Each row is a point on a tangle of strands that fork and nearly touch. The rows are in no order.
Points whose rows are less than 40.6 apart are linked; no others are. Some points are linked to none.
z129: [ -4  15  14 -12   0   0   9   5 -24  -8   5 -10   0  11 -18 -10   3  15
  -3  -4]
z42: [ -2  20  -4  13 -10   8  38  -2 -28  -7 -19 -22  -6  13  -6  -8  -2  21
 -17 -21]
z280: [ -7   2  19  -3 -19  19  33 -29 -12   1  -2  -8 -15  -1 -15 -22 -14  11
  -3  -7]
z692: [  1   2   4   1  18 -12 -15  16   3 -15   1  15   0  18  19  24   6   7
  -2  -4]
z750: [  8  29 -10   8   0  -4  -7   6 -13  -4   6  -3  -3  15 -11  -7  18  12
   4   1]
z821: [ -9   0  -4 -31 -11   9 -11 -10  14  -8   1  18   6  -5   4  -6  -1   1
 -20 -13]
z653: [ 22 -10   0 -24 -13 -19 -11  -5   1  12  18  -1  13 -25 -11 -10   6 -20
  11  11]
z503: [-12  -3 -31  22  13  12  -5  33   3  -1 -13 -20   5  -4   6  -3  -3 -15
  -6   4]
z520: [-12 -22  12  -3  -3  28  36 -22   1   4 -14   3  -2  17  -4  -7  -6   5
   3  -7]
z713: [10  6  6 -2 13 -3 -8 -1 10 11 -5 32 11  6 12 23  5  6  2 -8]
z263: [  0 -12  40  -9  15  -9  26 -26   0   3  18  18   3 -10 -10   8 -14  15
  19   9]
z64: [ -9  -6  -6   9   1   0   0  -6 -14 -26   7 -16 -24  22 -10  -2  15  14
  10   5]
z773: [  1   8   8  -6  -7   4  25  -6 -15  -7   0  -9   1  26 -25 -23   5  13
  -2  -4]
z580: [ -1  -3 -11  -6   5 -18  -7  14  -6 -27   8 -14   2  35  -3  -7  12   6
   5   8]
z195: [ 17 -23  -6   2  -7 -27 -19  24  12   3  10 -10   5   4   7   0  12 -28
  11  17]
z962: [  8  12   2   6 -34  10   1 -46   9   7   2   3 -15  -6  -4 -11  -6   4
   0  -9]
z552: [ 20  11 -15  20  -5  -1  -9 -19  22  24   0  26   5  -9  -6   3  14  -3
  19   1]
z488: [ -2  15  35   5  10   0  19 -19 -17  -5   5   9 -14   4 -14   3  -5  27
   6  -5]
z178: [ -9 -10 -13  -1  -5  15   8 -19   4  -7  -7  -4  -7  24  -5 -10   6   1
   4  -6]
z592: [ -8 -14   2  11   9 -15 -16  38  15  -4  -7   0  12  10  35  14 -12 -24
 -15   4]
z836: [-17 -27   7   6   3  23  45 -11  -4 -14 -12  -7  -7  23  -9 -11  -4  10
   0  -7]
z265: [ -1 -10  -8  16  11   9 -15   7   5   5  -7  11  -5  -1  19  23   3  -5
   8   5]
z854: [ -8  17  15  -9  -3  15  14 -18 -11  13 -11  17  -5  -6   4   9 -16  14
  -9 -18]
z358: [ -3  30 -21  21  -4  14   2   1  11  -3 -22  18  -8   9  11   3  -1  17
 -21 -23]
z213: [  6  13 -21  15  -3  11  -3  -3  11  12 -13  14   2  17   0  -3  10   2
   5  -4]
z794: [  5  15   3 -19 -12   7   7 -19   3  18  -2  17  11   0  -8 -10  -4   1
   0  -6]
z454: [ -3  -3 -19  26   6  10 -12  21 -14   0  -4 -24 -18  -7   6   6   9  -6
   9  12]
z141: [ 22  -5  22   0  -7 -38 -12  29  -8  19  10  -6   3 -19   8  10   0 -21
   8  17]
z539: [  6  -8   7  -3   0  14  11 -23   3  29  -5  14  11   2   4   9  -4  -6
  20   4]
z383: [-16   5 -40  36  27  -2   4  39  13 -18 -22 -22  24  -7   6 -10 -14  -7
 -10  -7]
z207: [  0  -3   6 -17   0  -1 -16  -6  12  11   4  25   9 -22  11  13  -2  -4
  -7  -5]
z156: [ -2   8 -17  -5 -20  21  -2 -19  22  12 -16  20   0  -2   5  -4  -3  -3
 -10 -11]
z885: [ -7 -13   2  -2  -4   0 -16  25 -11  -8   7 -26  -9 -10  14   6  -3 -18
  -5  14]
z76: [-10  10  33  -7   0   1  17 -28 -11  -3  14  10 -19 -12 -13  -2 -14  25
   0  -6]
z179: [  6   7  19 -11  -5  -5  16 -30   8  -4   6  21   7  18 -18 -14   0  16
   1 -10]
z855: [ -4  -8  26  11  -9   6  30 -45   7  -1  13   6 -19  -3 -18 -12 -12  13
  11   2]
z866: [  5   5   9  -6  -3   4  18 -28  12  -2  -8  23   7  32  -3  -4   0  17
   4 -15]
z291: [  1  -5  11  -7 -13  23  28 -28   1  14 -14   8   3  14  -4  -8 -13   4
   5  -7]
z479: [ 19   6   1   0   2 -12  -8 -20  10  26  11  18   6 -44   4  19  -3 -10
  11   7]
z734: [-24   3 -38   3   6  -1  -8  21   4 -34  -7 -13  12   3  11 -11  -5  -6
 -16  -8]
z198: [ 23   5  19 -13   1 -29  -8  11  -8  23  13   4  14 -24   1   9  -4  -9
  12  10]
z759: [ 20  -6   3 -11   0 -31 -20  10  11  -7  13  15  10   5   5   9  13  -9
   3   3]
z375: [  8  -2   9 -19   0  -6  -6 -27  16  12   5  32  10 -18   7  19  -2   0
   5  -4]
z917: [ -5 -16  -7 -19  -1  -1 -19  25  17  -6   3  -4  20  -1  14 -12  -4 -27
 -16   3]
z326: [  6  -8   3 -24 -18  -2   6 -32   6  12  12   0   8  -6 -18 -22   4  -6
  11   7]
z979: [ 27   6 -19   6 -14 -13  -8 -28  24  16   7  21   8 -10 -14  -5  18 -10
  14   3]
z218: [ -4   4 -15   1  -6  17  16  12 -29   7  -5 -27   4   4  -9 -16   4  -6
  -1   5]
z634: [ 17   5   7  10   8 -10 -18  35   6  21   4   1  12 -20  -2  -1  -1 -16
   4  13]
z516: [ -3 -33  37 -12   4 -20  -7  -3  -3 -17  17  -6 -17  -1   7  16  -3   2
   4  10]
z478: [  9 -27  33  -2  -5 -32  -7  12  -1   5   6  -7  -4  -1  22  25  -5 -21
   6  14]
z788: [ -8   9 -17  16  -3  15  23 -14  -3  -8 -27   8  -7  28  16  10   1  19
 -11 -25]
z597: [ -1  10  15 -24   3   5  -6   9  -5  15  -1  19  13 -20   8   8 -12   1
 -10  -9]
z776: [  6  17  18  -9  -2  -5   2  -7 -26  22  16  -4  -6 -27 -10   2 -11   7
  16   9]
z887: [  5  -5  21   7   6  -1  23 -23 -10  12   4  10   4  12 -14   9  -1  10
  24  11]
z72: [  8 -34  23 -21  -6 -13   1  -2 -10  -3  22 -17   0  -5  -9  -9  -1 -14
  17  18]
z809: [  7   0  -5   2  14 -11 -24  28  20   1   2  13  10  -6  12   6   2 -13
 -13  -1]
z782: [  0  28 -10  16   3  -2   1   9 -21 -14  -2 -10  -7  16  -8   2  13  15
   0  -3]
z292: [ 12  -5   1  21   5 -39 -25  37  15  -6   3  -1  -2  16  21  16   9 -15
   1  13]
z704: [-11 -18 -15  12  15  -2 -15  33  16  -3 -11  -1   7   3  31  14  -8 -19
  -8   5]
z422: [-14   5  30 -22   5  13  17 -11 -17   3   1   7  -7 -10  -3   3 -18  22
  -7 -13]
z342: [-12  17  -7  12  13  11  -2  24 -15  -9 -11  -4  -3  -9  17  17   1  10
 -21 -15]
z352: [-12   4  13  -9  16  -4  16  12 -19 -27  -5  -5   5  22   3  12   0  23
 -13 -11]
z491: [  0  18  10  -3 -10   9   1 -23  -9  19   0  11  -8 -23  -1   7 -10  11
   1  -8]
z897: [ 11   5   2 -20 -13 -14 -14 -34   6   1  20  12  -7 -33  -6   2   7   1
  -2  -3]
z748: [ -4 -21  18   1   2   4   2 -33   4 -14  14   2 -20  -5  -6   7   3   6
  13   4]
z911: [ 11  -1   2   8   0  -5 -11 -29   2  10  13  11 -10 -14  -3  15   9   4
  18   4]
z590: [  9   4 -12   9  -4   9   1 -14   7  22  -7  16   8  12   0   3   7  -5
  17   5]
z401: [ -2 -17  -3  23  11   7 -20  37  12  11  -8 -14  -7 -21  12   6  -9 -26
  -6  11]
z104: [  5  -3 -20 -10  -7   8 -18  12  24  12   3   3  14 -19 -12 -25   5 -17
 -10   4]
z172: [ -5   1  11   0  10  -2   6  31 -25  -3  -6 -15  10   9  16  17  -5   0
  -4   5]
z59: [ -2  -5  35   3   7  -8  33 -42   5   7  20  16  -7 -12 -15   1 -20  18
  15   5]
z620: [-10 -25  -1  -7  10   3  19   4  -2 -25   0 -13   4  40  -4 -11   7   1
  10   5]
z60: [ -8  -2  -3   1   7 -14  -9  19 -11 -31   8 -18  -5  24   9   5   7   5
  -3   3]
z252: [ 24 -10  10  13   7 -33 -27  18  19   8   4  11  -2 -26  12  22   5 -19
   2   7]
z15: [-10  20  -6  -8  -6  11  -8   7 -15  -7   2 -10 -10 -15  -3  -9   2   4
 -19  -6]
z315: [  6   4 -12  26  10 -33 -25  43   8 -17   3 -15   2  14  15   6   5  -8
  -1  14]
z762: [-16  -6   2 -22 -12  22  18  -8 -13   2  -8 -12   3   2  -5 -17  -8  -2
 -10  -5]
z952: [  6  16   3  -5  -5   8  10 -18  13   6 -14  31  11  26   3   3   2  11
  -1 -15]
z111: [  3   1  -2   7 -28  30  24 -33   7  -1 -25   1 -14  13  12  -4 -15   7
  -6 -22]
z90: [-21  -2 -12  14   5   9  27   0 -22 -23 -12 -26 -13  15   0   5   3  20
  -5 -11]
z689: [-10 -10 -16  -3   7  -2 -20  39  20  -9   0 -13  19 -10  10 -15  -8 -26
 -21   6]
z105: [ 14  18  16 -15   2 -22 -12   9 -17   0  20   0   2  -3 -13  -2  10   7
   2   5]
z67: [  1 -18  35  -8   3 -13  -6  18 -19  12   6  -9  -4 -11  21  24 -14  -8
   7  13]
z463: [ -9   8  22 -18  14  -3   5  16 -19 -17   1  -1   6   9   6   8  -7  19
 -16  -8]
z977: [ 18   5  16 -15   4 -13   0  -6  -5  27  11  15  15 -17   1  10  -7   0
  17   7]
z410: [-16   8 -39  16  -9  22   6   3   5  -8 -20 -10  -6  -2   8  -5  -1  -4
 -18 -13]
z905: [  2   1   1  23 -17  21  28 -31   1  -1 -21  -1 -24  18   7   3  -4  14
   0 -18]
z396: [-13   3 -30  25  15 -13  -9  31  -7 -31  -3 -22  -3  13  21   7   2  -4
   0   5]
z832: [ 17   5  -8 -13 -13  -7  -4 -34  23  15   5  29  13 -16  -2   6   9  -2
   6  -1]
z345: [  2   6  -4  -7  -7  12   0  15 -23  16   4 -21   1 -14 -12 -15  -1 -12
   2  12]
z44: [ 15   6  11  -7   3  -3   8 -20   1  33   3  21  20  -6  -2  11  -5  -4
  22   6]
z39: [ -9 -14   7  -6   0   0  12 -16   8 -29   8   3 -10  30 -19 -16  13  15
   3  -1]
z827: [  9  17 -13   8 -18  13  25 -11  -4   5 -20  -4   2  27  -2 -18   1   5
  -7 -13]
z82: [-12  -5  16 -16 -14  21  40 -15 -13   3 -12  -7  -3   3 -12 -23 -18  10
  -9 -15]
z411: [-11  18 -39  18  11  11   1  15  29  -6 -24  10  15   9   3 -11  -2  -2
 -18 -12]
z688: [-10  23 -15   0 -18  20  -3  -4  -5  -2  -8  -7 -14 -16  -4 -15  -1   2
 -22 -13]
z37: [  6  10 -11  15   1   2 -21   2  10  10   4   9 -10 -21  -6   2   9  -5
   4   2]
z343: [-11  12 -15  20  -6   6  32  -4 -22 -17 -14 -23 -12  21  -3   0   8  22
 -10 -17]
z353: [ -9 -17  -1 -25   0  11 -10  19   3   7  -2   0  17 -11  16  -3 -10 -19
 -18   0]
z702: [  7 -13 -21   8   2  -7 -20  16  12   2   5  -2   2   8   4  -2  10 -18
  12  13]
z397: [ 20  22  11  -3   2 -18  -3   2 -14  13  12   9  10   2 -14   3  11   7
  13   7]
z93: [ 16 -14  27 -31  -2 -32   0 -17  -2  -2  24   3   4 -28  -3   9  -5  -1
   6   7]
z366: [ 11  13  -9  21  10  15 -13  14  28  30 -14   8   7 -25 -17  -7  -3  -5
  -4   2]
z220: [ -6   6  13   3  -1  17   3   3 -28  15  -3  -6 -10 -22   5  15  -9   6
   3   2]
z63: [ -7 -12  -3   6   3   7  -2  -2 -16 -11   6 -22 -19  13  -3   5   8   2
  14  10]
z610: [  2 -25  28  -1   4 -18 -10  -3  -9 -18  20 -12 -22  -1   0  15   6   6
  14  14]
z431: [ -2 -13  28 -15   5 -10   0  10 -18   3   7  -8   0  -3   5  10  -7  -1
   8  11]
z508: [-15   2 -18   0  18  14  -2  29   8  -6 -16   7  23   1  20   5 -10 -10
 -21 -11]
z781: [ 20 -25  13   0   2 -14   2  -8   0  22  10  -1  15   0   4  15   2 -16
  31  20]
z981: [-16   5 -30  20  -5  32   5  10   8  10 -24 -12  -3 -19   3  -8  -2 -11
 -18 -10]
z686: [  0   8 -18  26  11  15 -17   8  37  13 -15  12  -5 -18  -8  -5   1   0
  -6  -3]
z271: [-20  -3 -21  -1   4   1 -12  32   1 -20   1 -23  13  -3  13 -11  -9 -22
 -18   2]
z930: [ 10   4  19  -1 -15  11  30 -37   7  23 -12  12   9  13  -6 -11 -19   5
  12  -8]
z973: [  9  21 -15  -9 -12  -4 -10  -6  27   4  -1  27  16   7  -8 -13  12   4
  -9 -11]
z57: [  6 -18   8   8  10  -5   0  20 -11   2  -2  -8   6  23  12  16   4  -9
  19  15]
z126: [  3  14  -5   0   2   0 -13  32 -16   8   8 -17   7 -16 -11 -14   2  -8
  -8  10]
z210: [  2   4  -9 -12 -17   1 -22 -26  15   0  12  11 -11 -28  -5  -2   8  -1
  -2  -2]
z184: [ -3   0 -23  21   7 -22 -25  34   3 -25   9 -21  -4  15  13  -2   6  -9
  -1  14]
z843: [  4 -27  19   3  -1 -20  -7  21  -2   3  -1 -12  -1  17  27  25   1 -17
   7  17]
z816: [-13   0  17  -3  12   0  29   0  -7 -27  -4   4   0  27  -6   0   1  27
  -9 -13]
z25: [  7  -1  14 -29  -5 -20  -6 -26  -2  -2  22   7  -5 -29 -14  -3  -1   5
   3   3]
z760: [  4  18  23 -14  -3 -11  15 -21 -20  22  15   2  -3 -23 -18  -4 -19  14
  14   3]
z958: [ -3 -27  28 -24   4 -14  -9  -3   1 -17  14   5  -3   2   8  12  -4  -4
  -8   1]
z641: [-15  10 -33  28  15   5  -8  30  -2 -17 -11 -20  -3  -6   9  -2   0  -1
  -9   1]
z736: [  1  16 -17  21  12 -13 -29  38   9 -12   4 -14  -5 -13  -5  -7   6  -2
 -10   7]
z571: [ 21 -11  -4   6   4  -6 -17  -3  25  27   4  17   7 -43   3  13  -1 -20
  10   7]
z629: [ 18  29   3  -5  -8 -13  -9 -21   3  21  12  22   7 -28 -10   2   2   8
   4  -4]
z920: [ 19 -15  14   6   9 -16  -1   9  -7  13   4   2  14  16   7  19   5 -10
  26  19]
z470: [-17   1 -35  -1   0   8  21  -4   1 -19 -21  -8   7  27   8 -10   2   5
 -14 -17]
z871: [ -8  12  -9 -22  -5  12  -3   8  11   5  -8  16  23   4   2  -7  -2  -2
 -17 -10]
z538: [-12   5  13 -24   6   3  -6  17 -11  -7   2   6   9  -4  10   9  -7   4
 -19  -9]
z109: [ -3   0  -8  -9  -1   8  11   8 -12   0  -3 -12  12  20  -9 -12   6  -6
   2   4]
z696: [-14 -17  14   1  12   5  16  -8  -2 -29   0   3 -14  25  -8   1   5  19
   2  -4]
z127: [  7  -8  -2   4  -5 -13 -27   9  -8  -6  16 -16 -21 -14   2   7  16  -7
   8  13]
z386: [ -7 -15  13   4  -8  11  11 -45   0  -3  10  -3 -27  -6 -10  -1  -2   8
  12   3]
z77: [ -5 -17   9  13   1 -23 -10  37   3   0  -6 -15   1  17  34  20  -7 -26
  -2  16]
z795: [ -8  11 -17  11  -6  29   4   8   1  20 -18   1   1 -20   2  -5  -5  -6
  -9  -7]
z767: [-10   6   6   2  20  -3  -3   8 -12 -22  -6   6  -6  19  15  27   5  21
  -7 -10]
z498: [  7  -7 -17  -5  -1 -12  -8  -3   0 -14  11  -7  -3  29 -12 -13  22  -1
  15  10]
z47: [-13   1 -24   5  -8  18   8  -7   0  -7 -13  -5  -9  14   5  -5   5   2
  -7  -9]
z438: [ -9   7 -31  15   4   6  22   0   1  -8 -27   3   6  36  12   6   4  15
  -2 -17]
z102: [  5  13 -14  -6 -14   3 -23 -17  24  12   6  19  -6 -36  -7  -8   7  -2
 -12  -5]
z642: [  3  -5 -28  18   8  11 -14  27  18  11  -5  -8   7  -2  -2 -10   6 -22
   6  13]
z627: [ 33  -9  -5 -10  -6 -28 -13   6   7  15  15   1  14 -24 -11  -7  13 -27
  12  13]
z435: [  2  26  17   3  -1  -5   2 -18 -13  -4   1   9 -16   7  -8   7   1  25
   0 -10]
z451: [ -7   9 -11   4   5   1  -3 -10   4 -20  -4   9 -10  33   3   5  12  17
   0  -9]
z381: [ -4  -6  17 -36  -5   5   8 -21  -1  14   6  13  13  -6  -7  -8 -12   2
  -3  -5]
z976: [ 13  28 -11  10   6 -15 -23  19   1  -2   7   8   1   3  -9   1  18   7
  -4  -1]
z148: [ -1   7   2  17  -8  14  14 -30  -3  -3  -9   6 -20  18   0   5   0  16
   4 -11]
z166: [ -4 -25  31  -8   9   0  14   6 -13   0   5  -6   1  10   3   8  -5   0
  14  15]
z288: [-11  13 -39  30   8  19 -13   7  38   0 -22   2 -12  -9  -3 -14  -4   2
 -14  -7]
z870: [-15  11 -47  25  14   6   7  23  22 -12 -25  -7  21   0   1 -16  -8  -3
 -18 -13]
z755: [  4  11   2  -6 -17  10  33 -12 -10  -2 -13  -7   5  30 -18 -27  -1   7
  -6 -11]
z572: [-11  19  -4  16   4   5   4  15 -33 -14  -2 -22 -15  -6   0  10   6  15
  -6  -3]
z890: [ -4   9   4   5 -17  20  18 -21 -19   8  -6 -10 -17  -1  -9 -11  -3   7
  -2  -5]
z797: [-10   0  -3  -7  -4   7 -16  17 -18 -10   7 -18 -13 -17   5   0   0  -4
 -12   3]
z324: [-12   3 -30  36  33 -11 -12  46  24 -18 -17 -22  16  -7   4 -11 -19  -4
 -15   0]
z714: [-19 -34   1 -12   2  19   2 -11  -2 -16   3 -12 -12   9   4  -2   3  -3
   5   3]
z327: [ 10  21   3  -1 -32   6   2 -37   3  20   3   7  -7 -22  -8 -11 -12   3
   0  -5]
z896: [  9  15  -8 -13  -2 -10 -11  -3   9  -7   3  22  11  22  -5  -7  15   8
  -6 -10]
z623: [-14   9 -16 -11   7  14  -4  24  13   1 -15   9  22  -6  11  -8  -9  -8
 -28 -13]
z283: [ 10  28 -17   2 -28  18  14  -8  11  10 -21   8  11  22  -1 -25  -4   3
 -15 -16]
z527: [-14  -6 -24  14  19   4 -17  30  24 -12 -13   2   8  -1  23   8  -9 -10
 -13  -4]
z998: [-15 -11 -11  -6   4   1  -1  35 -10 -18  -4 -30  19   4  19  -3 -12 -22
 -13   4]
z820: [  2  12 -29  12   5   8  -9  11  21   6 -12  15  11  14  -1  -7   9  -2
  -2  -3]
z680: [ -2  15 -12  26   4  12  -8  18 -20   3  -1 -21 -15 -15   0   9   7  -1
   0   7]
z159: [  3  16  21 -13   4 -12  -1   1 -25 -11  16  -4  -6   3 -18  -7   6  19
   0  -1]
z593: [-14   5  -9  -8   5  -9 -17  20 -10 -31   7 -15  -1   9  11   3   3   2
 -17  -3]
z522: [ 17  -1  16 -11   4 -14  23 -39   6  21  15  17  20   0 -11   2  -6   5
  24   8]
z305: [ -4 -22  15 -36  -5  -7 -17  -3   4 -10  13   6   4 -10   8   2  -1  -7
 -14  -3]
z947: [  3 -14   3   2  -3   7  -6  -8  -9  22   4  -7  -3 -18   3  10   2 -14
  17  15]
z960: [ 26 -13   9   3   4 -27 -19  14  27  16   4  15   5 -40  12  15  -4 -26
  -1   4]
z493: [ -2   5 -16  35  25 -15 -25  42  21 -12  -9 -17   1  -7   4  -3  -9  -7
 -12   6]
z840: [-12  14  -7  -2  -2  25  11   7 -11  13 -22   4   5 -12   7   8  -6   4
 -16 -13]
z665: [-13   8 -17   6   7  12 -26  21  24  -7  -5  -1  -2 -28   1  -8  -5  -3
 -27  -9]
z367: [ -4  30 -23  12 -18  17  -9   2  13   0  -8  -1  -9 -11  -9 -22   2   1
 -23 -12]
z34: [  1  -7  -1  -8  -5 -10   3 -19   5 -18  13  -1  -6  28 -22 -18  17  11
   8   2]
z961: [ -6  -8  -7  -5 -18  11  -7 -25  -6  -7  14 -17 -22  -4 -14 -15  10  -3
   7   6]
z412: [ -7 -34  17  -8  10   3  16   9  -8 -10   0 -16   8  26  -1  -3   1  -4
  12  14]
z379: [ -6  -3 -31 -13  -5   5 -12  18  11 -11   0  -9  13  10  -4 -25   7 -18
  -7   5]
z97: [ 14  11  17   0 -14  -5  26 -52  12  21   8  13   8   0 -14  -6 -15   9
  14   3]
z450: [ -3  -8  -7  28  21  16 -18  33  19  13 -13 -10  -5 -26   2   5  -9 -15
 -10   6]
z587: [ 11  28   0  -5 -25  10   7 -21   6  18  -7  12   9  10 -11 -20  -1   3
  -5 -10]
z876: [ -6 -11 -16  19   1   7  -9   8 -14  -4   0 -22 -19   8   4   6  11  -4
  17  16]
z182: [ 10   2 -14  -4  -4   1 -27   7  34   8   1  12   4 -34 -11 -13   5 -10
 -13  -2]
z177: [-16 -14 -16  18  14   1  16   6 -19 -25 -11 -23 -15  22   9  11   9  17
   8   0]
z393: [  3  25 -13  13   5  -7 -29  20  -2 -11   8  -7 -14 -12  -7  -2  15   2
  -8   2]
z138: [  3   3  27  -8  -5  -2  26 -19  -2  -3   7   7   0  19 -27 -24  -3  14
   4  -2]
z217: [  0  10  -2  26  13   5  -2  11 -18   1  -8  -3 -14  11   8  24   8  10
  12   1]
z116: [  3  -4  24 -17  13  -5   8   2  -6  -1   1  15  14  21   1  10  -2  11
   4  -3]
z377: [ -2 -15   3 -18 -12   3 -11 -18  -6  -2  21 -13 -13 -19 -12 -10   6  -7
   6   8]
z857: [  1  10  25 -10  -5   6  31 -25 -16  25   4   4   2  -5 -15 -12 -23  11
  13   0]
z717: [-13   1 -16  12  10  -6   4  46 -20 -17 -12 -34  21   1  21   6  -9 -11
  -8   0]
z575: [ -3 -14  32  -4   3  -5  11 -16 -20  -1  19 -10 -11  -7 -20   1  -4   7
  20  16]
z209: [ -5 -14  -3 -33 -10   1 -21 -11  13 -10  10  10   1 -12   4  -3   4  -5
 -13  -7]
z693: [ -7 -15 -10 -15  -1   8   5   1   0  -8  -2  -4   9  28  -1  -9   8  -3
   1   1]
z657: [ -9  -7 -14  26  15   5   9  13 -21 -13 -12 -16 -13  22  15  22   8  10
  16   5]
z729: [ 19  16   3  -7  -2 -19   2 -34   7  25  17  17   6 -40  -5  14  -6   0
  10   4]
z257: [ -6 -19  24  -4   2  14  39 -11 -11   6   2  -2   4  10 -20 -21  -9   5
  17  10]
z701: [  3  -2  18  -6  -6  10  25 -16 -19  24   5  -7   5  -1 -18 -12 -12  -1
  20   9]
z800: [ 18   2   0   2   0 -10 -19  29  -3  17  12 -10   7 -21  -8 -10   5 -18
   1  15]
z569: [ -8 -17  -6  16   3   6 -14  36  -4   2  -3 -24  -4 -13  18   8  -7 -25
  -6  13]
z658: [-10 -17  20   8   6  11  43  -4 -13 -15  -1  -9  -9  21 -21 -17   3  11
   8   4]
z937: [-26  -1 -43  -4   3   6  10   8   1 -29 -17 -12  14  19  11 -12  -2   0
 -14 -15]
z146: [ 14  -7  -9 -26 -15  -6  -9 -13   7  15  13   3  14 -16 -15 -17  10 -17
   6   6]
z727: [ 15  -6   4   2   3 -42 -22  23  11 -10  10   4   3  18  18  16  11 -11
  -1   7]
z971: [  1   7  -6  -3 -25  10  -8 -33  -2  -1   7  -8 -21  -9 -14 -18   4   5
   0  -2]
z173: [ -1  15   1   5  14  12   1   6   1  11 -16  25   6   5  13  23  -2   9
  -6 -13]
z815: [  3  -2  -9 -26 -10   5 -11  10   7  12   6   3  19 -17  -7 -23   1 -17
  -9   3]
z808: [-14 -37  15   0   4  13   6 -18  -4  -9   7  -6 -18   5   0   9   1   0
  13  11]
z408: [  4  11   6  14  -7  15  13 -24 -14  10  -7  -2 -14   3  -6   3   0   8
  11  -1]
z950: [  0 -13  23 -32  -6  -7  17 -28   4   5  15   8  12  -7 -22 -20  -9   2
   9   5]
z61: [  2 -27   2 -14   1 -20 -16   9   5 -17  11  -7   0  20  10   2   7 -13
   3   9]
z289: [ 12 -11  -6   6  -7 -11 -26  -4  -2   5  18 -11 -17 -29  -3   6  13 -16
  14  13]
z415: [-10 -25  27 -28   4  10  13 -17   0   1   6  14   7  -5   1   3 -17   1
   2  -2]
z144: [  4  16   9  14  10   0  -7  -6 -13   1   0  13 -11   3   3  19   9  17
   5  -2]
z460: [ -7  25 -17  20 -10  20   8 -13   3  -4 -23  10 -16   8  17  12  -1  16
 -17 -27]
z205: [ 15  27   3   2  -7  -4  -4  -4 -10  18   6  10   1 -10 -16  -6   7   4
   6   1]
z652: [-10  19   3  -6   1  16   6  -4  -5   4 -18  17  -3  -4  10  13  -6  15
 -17 -21]
z915: [  7  -7  10  -2  15 -20 -11   8   0 -16   7   5   1  29  11  20  10   9
  13   3]
z753: [ 15   9  -3  15  13   3 -14  27  15  25  -8   6  12 -18  -7  -1   0  -9
   1   7]
z573: [ -8 -13   7  17   7  10  23 -19  -2 -13  -9   1 -20  26  -3   6   7  16
  13  -5]
z513: [-16 -13   4 -20  -8  16   4 -14  -8  -4   0  -6  -5  -3   0  -5  -5   1
  -7  -5]
z838: [ 21 -23  32 -25  -1 -47   1  -7  -1   0  22   0   2 -19   6  13  -7 -11
  10   9]
z841: [  7 -15  10  -1  -5 -22 -21   1 -10 -15  20 -16 -22  -2   1   9  12  -3
   8  11]
z21: [ -9  20 -33  28  -9  23  -7   1  32   1 -21   3 -16 -12  -4 -16  -5   5
 -25 -15]
z936: [ 24 -17  11  -1 -12 -40 -16  22   2   8   9 -10   3  -2   6   6  12 -26
   8  17]
z545: [  5   0  14 -11   8  -5  -3 -24   8   5   3  31   6   2   5  22   1  10
   6  -6]
z970: [ 13   5  -5 -17   4 -21 -19   8   5 -10  12  12  13  21  -1  -3  17   2
  -1  -2]
z743: [ -3 -21  36 -22   9  -4  15 -25   3   4  12  16   6 -14  -2  10 -19   8
  12   2]
z599: [ -8  -4  19   4  11  15  20  -9 -17   7 -10   8  -4   5   3  21  -8  11
   9  -3]

A fork is a point with three links, a tip a point with one. Leave the first point through the second and follow the links. Name the first fork or tip that comes.
z714 / z513 => z148
z503 / z642 => z44
z25 / z897 => z146
z209 / z305 => z289
z836 / z658 => z776
z508 / z527 => z843
z890 / z280 => z381
z324 / z493 => z64

A fork is a point with three links. Follow the links from the first point to the second and name the forks in between, in order.
z552 / z713 => z375
z753 / z795 => z693 > z47
z463 / z930 => z375 > z590 > z44
z767 / z97 => z352 > z375 > z590 > z44
z179 / z479 => z773

Follow the links from the first point to the second, and from the first to the third. Name the last point that the two ways share.
z327 / z411 / z522 => z590
z148 / z915 / z840 => z352
z179 / z729 / z855 => z773
z503 / z590 / z520 => z44
z734 / z218 / z435 => z47
z102 / z129 / z59 => z381
z109 / z971 / z76 => z854
z305 / z920 / z166 => z843

Name the points in between on the shortest way along the links from the first point to the second, in order.
z704 / z431 => z592 > z77 > z843 > z478 > z67
z47 / z353 => z470 > z937 > z734 > z271 > z689 > z917
z291 / z760 => z520 > z836 > z658 > z257 > z701 > z857
z686 / z67 => z366 > z753 > z634 > z800 > z126 > z345 > z218 > z109 > z693 > z620 > z412 > z166 > z431
z734 / z971 => z937 > z470 > z47 > z410 > z981 > z795 > z840 > z652 > z854 > z491 > z327 > z962
